Each scene shows the same named points in several views. A view is turned or mirrored, and shifted as a whole, has a little noise and may leave points out.
(in the rows, 128 means zero)

Scene 1
View 1
k_560: 141 131 130 111 142 114 108 118 142 131 141 144 117 142 94 141 104 144
 112 120 129 148 146 83
k_60: 139 125 144 98 132 105 82 138 156 120 142 135 137 151 124 136 120 149
 111 99 129 141 135 105
k_929: 154 120 131 105 144 124 103 128 139 132 152 140 129 142 105 115 134 123
 126 99 112 108 136 105
k_728: 131 128 134 108 135 100 95 133 155 125 137 131 130 143 108 145 112 150
 116 107 136 155 144 99
k_262: 139 129 93 124 133 123 126 122 160 131 149 155 110 161 81 147 116 143
 144 102 121 123 148 103
k_374: 125 129 104 116 125 101 102 144 178 121 145 140 127 167 107 157 121 160
 143 86 131 137 147 124
k_761: 157 120 147 99 152 121 90 130 132 134 153 138 131 140 115 108 124 129
 115 104 115 110 135 98
k_61: 146 115 121 109 142 113 99 146 151 133 154 125 139 145 113 112 148 120
 147 77 111 95 135 133
k_371: 139 116 109 125 148 113 127 130 134 148 142 114 127 118 81 114 145 99
 151 93 115 112 146 122
k_247: 155 119 118 101 101 142 119 120 157 119 137 156 128 153 104 140 159 119
 122 90 116 120 120 108
k_727: 161 127 133 99 139 133 95 120 147 123 157 168 117 167 111 130 112 152
 109 112 116 117 136 84
k_780: 139 124 125 117 139 114 118 122 139 137 135 128 123 126 87 132 125 121
 126 109 126 141 144 99
k_135: 149 130 133 103 153 114 82 134 155 124 162 157 123 172 118 131 97 166
 117 107 120 118 145 92
k_625: 145 125 121 102 123 116 93 141 168 117 150 149 132 169 120 142 131 151
 130 86 120 121 133 116
k_702: 151 123 119 115 163 116 98 136 141 139 163 143 121 155 102 113 114 137
 140 98 110 97 147 107
View 2
k_702: 134 96 135 153 151 148 147 133 115 134 148 118 135 111 160 142 157 105
 124 130 131 107 128 154
k_60: 122 92 116 133 152 144 122 141 152 136 168 128 151 138 133 123 132 107
 114 155 154 130 116 134
k_262: 119 72 116 131 144 148 136 132 82 141 151 111 143 130 149 136 135 107
 127 116 123 110 134 135
k_247: 124 89 126 117 152 135 102 107 132 124 141 129 135 156 128 134 141 104
 110 118 103 120 135 140
k_135: 132 87 122 152 154 142 136 147 127 139 160 107 137 112 158 132 144 91
 111 154 153 121 96 131
k_560: 114 106 93 131 136 149 128 147 109 137 166 136 142 122 146 132 128 98
 126 135 149 135 117 136
k_727: 131 97 114 140 148 136 119 136 120 131 149 116 126 118 157 137 146 80
 109 139 134 128 96 129
k_761: 134 125 126 148 147 143 132 135 149 126 153 139 131 115 152 141 157 100
 120 141 138 126 120 159
k_61: 136 97 154 145 159 149 144 120 149 131 147 128 145 131 139 139 160 129
 123 130 124 99 154 168
k_625: 131 70 136 137 161 141 126 128 143 136 155 110 147 140 136 128 141 109
 108 144 135 113 123 134
k_374: 119 52 128 133 159 150 140 136 119 148 166 104 163 141 132 123 129 123
 122 141 146 106 138 130
k_371: 122 116 128 134 140 158 149 123 113 131 150 149 144 125 141 147 151 133
 145 108 119 107 175 177
k_780: 114 118 103 129 133 155 135 137 110 133 160 150 143 125 142 139 136 113
 136 122 136 128 146 155
k_728: 114 92 104 131 143 152 133 148 132 141 175 132 156 132 135 124 126 113
 124 148 159 130 126 134
k_929: 132 113 129 140 148 145 131 127 135 127 147 136 132 122 149 142 154 106
 122 129 125 120 132 158
View 3
k_929: 154 130 122 132 111 141 122 127 127 120 138 106 121 142 162 118 123 119
 146 122 125 143 151 142
k_780: 163 103 121 128 118 131 103 124 139 112 133 130 113 136 168 136 125 120
 159 151 121 135 156 137
k_560: 160 110 126 125 107 130 102 107 141 117 131 119 129 130 169 148 120 123
 142 170 133 132 130 140
k_374: 156 131 152 106 124 166 110 120 117 128 130 123 156 116 160 148 141 126
 177 150 99 111 130 118
k_262: 168 136 145 133 128 146 105 116 135 143 118 124 133 126 141 137 138 113
 172 162 130 128 143 121
k_728: 154 107 131 108 108 143 105 113 130 108 139 119 140 125 180 152 126 130
 151 160 110 120 128 136
k_61: 157 136 131 123 123 160 128 140 112 115 139 105 127 138 162 106 130 116
 168 99 98 137 162 131
k_60: 141 119 128 106 99 149 120 118 125 115 147 112 147 130 179 151 124 139
 142 141 112 117 125 141
k_371: 174 111 122 134 135 139 109 140 129 108 128 127 100 141 163 107 128 104
 175 123 108 148 183 131
k_761: 152 127 118 128 100 138 122 121 125 110 143 93 123 142 170 119 114 120
 131 121 127 145 141 151
k_625: 141 143 141 113 110 162 128 125 118 133 141 109 152 128 159 140 135 134
 157 129 111 117 131 130
k_247: 132 139 126 135 111 143 135 141 140 148 142 134 125 145 146 144 138 148
 161 123 130 119 161 132
k_135: 154 141 140 120 100 151 115 101 119 125 134 86 154 125 162 134 120 118
 133 150 129 130 108 140
k_727: 145 146 133 135 95 139 121 104 131 139 135 92 143 135 152 137 120 127
 126 149 150 134 117 144
View 4
k_727: 85 151 131 129 130 126 118 163 130 93 137 148 135 157 122 143 102 110
 115 163 119 149 133 116
k_761: 88 142 115 118 142 115 113 142 132 93 123 130 112 143 125 155 116 91 121
 154 126 125 142 137
k_780: 103 137 127 111 135 138 133 139 127 102 114 149 97 123 136 108 114 112
 118 152 113 110 144 139
k_135: 80 134 153 138 131 125 105 165 131 87 138 149 134 146 117 146 99 89 108
 156 112 147 126 128
k_374: 86 112 176 155 137 140 122 135 118 115 122 158 130 118 115 105 99 104
 104 132 120 125 120 121
k_60: 78 120 144 131 123 139 101 136 138 112 117 151 117 138 124 143 93 105
 126 145 116 123 128 118
k_929: 95 144 119 125 149 117 129 137 123 98 122 133 116 138 123 139 119 100
 115 149 134 122 141 134
k_560: 94 133 139 113 123 140 116 159 135 90 124 156 107 132 134 117 104 106
 116 160 100 127 137 137
k_262: 104 144 153 139 143 136 149 154 113 100 130 157 129 127 122 91 112 119
 98 152 119 135 133 125
k_625: 81 126 153 151 140 129 118 132 122 113 123 147 136 137 112 135 101 106
 113 136 133 130 123 111
k_702: 96 143 136 132 156 109 130 152 117 84 132 133 123 131 117 132 124 84 99
 151 126 133 138 146
k_371: 113 137 126 121 162 121 153 123 112 103 110 131 97 108 128 100 135 100
 106 137 133 100 148 153
k_61: 95 129 133 143 165 110 133 116 113 108 115 123 118 123 113 136 126 89
 109 129 149 112 138 137
k_728: 87 117 151 125 120 145 105 144 135 106 117 157 108 125 130 122 95 104
 120 147 104 119 132 130
View 5
k_929: 123 137 112 105 118 138 125 106 112 119 122 141 147 150 120 144 144 136
 146 121 126 120 117 146
k_262: 110 145 158 124 113 108 125 105 111 118 109 138 155 176 134 120 122 132
 145 136 123 113 136 116
k_371: 91 135 129 92 110 138 143 114 135 137 114 151 149 143 119 160 145 135
 167 143 128 102 98 116
k_761: 138 137 102 105 119 144 119 102 113 114 129 149 144 137 123 149 149 130
 143 111 125 124 121 154
k_728: 127 134 155 116 127 122 114 111 121 90 123 146 151 128 151 143 133 116
 124 120 138 102 140 149
k_135: 152 147 124 134 121 120 107 90 112 96 122 141 147 159 147 139 131 130
 130 99 123 129 153 148
k_247: 104 129 134 102 128 134 126 127 92 115 114 122 157 164 112 115 132 141
 130 140 137 114 114 160
k_702: 130 148 112 119 108 129 124 91 124 122 118 145 146 163 133 154 139 139
 156 112 118 126 127 126
k_625: 121 142 132 124 127 128 119 112 114 96 109 119 157 170 147 143 126 150
 123 114 142 117 132 157
k_60: 133 133 138 117 132 130 113 113 113 86 122 134 153 136 146 143 134 127
 117 113 143 110 137 166
k_780: 111 130 147 101 118 127 126 114 118 118 125 154 148 130 126 136 140 115
 146 139 129 102 119 133
k_560: 133 134 151 115 120 116 112 105 107 104 130 158 146 131 134 123 136 107
 135 127 124 111 143 140
k_374: 109 145 163 131 125 114 121 113 128 92 103 123 161 169 162 150 117 142
 124 121 144 101 138 135
k_61: 107 142 109 105 118 143 137 112 134 119 107 126 155 163 133 172 141 158
 149 117 138 113 104 141
View 6
k_374: 146 98 143 124 126 127 141 112 129 115 138 136 126 79 144 146 161 186
 160 98 156 138 148 104
k_702: 142 91 129 126 131 142 120 136 122 140 141 123 147 92 119 118 129 151
 136 113 160 139 121 147
k_60: 138 106 143 128 137 114 140 135 128 103 123 129 156 96 113 137 169 146
 164 115 154 125 161 116
k_780: 125 94 124 150 122 140 135 151 114 112 118 113 141 120 118 152 144 151
 151 106 143 140 124 117
k_135: 148 98 151 130 144 120 114 125 130 114 130 136 160 73 113 114 157 154
 155 131 163 128 134 141
k_625: 146 111 142 104 139 128 140 129 130 117 136 142 140 84 127 137 157 163
 157 107 151 130 156 127
k_560: 132 93 142 158 131 128 122 143 118 96 111 123 152 104 112 138 160 153
 162 124 147 133 120 119
k_728: 133 94 140 150 127 116 135 130 124 99 119 121 151 100 119 142 166 156
 163 112 157 130 147 104
k_727: 144 109 149 123 149 135 116 146 122 105 120 145 156 84 107 124 154 147
 160 133 144 130 123 150
k_761: 133 102 130 125 137 132 129 154 123 126 129 118 163 110 101 123 138 125
 143 118 156 130 142 147
k_247: 135 125 131 95 140 151 149 162 118 109 122 146 129 110 122 161 149 155
 162 102 120 135 141 137
k_262: 140 96 137 134 128 149 122 134 117 113 128 141 124 88 137 146 145 185
 155 108 137 145 104 126
k_61: 138 104 119 101 125 141 150 139 127 149 150 119 136 106 128 136 126 148
 134 89 157 139 155 137

In a view up to two points have been moved. Name them for each view, in the order of its rows, or write none.
view 1 | k_60
view 2 | k_702, k_780
view 3 | k_727
view 4 | k_560, k_371
view 5 | k_247
view 6 | none
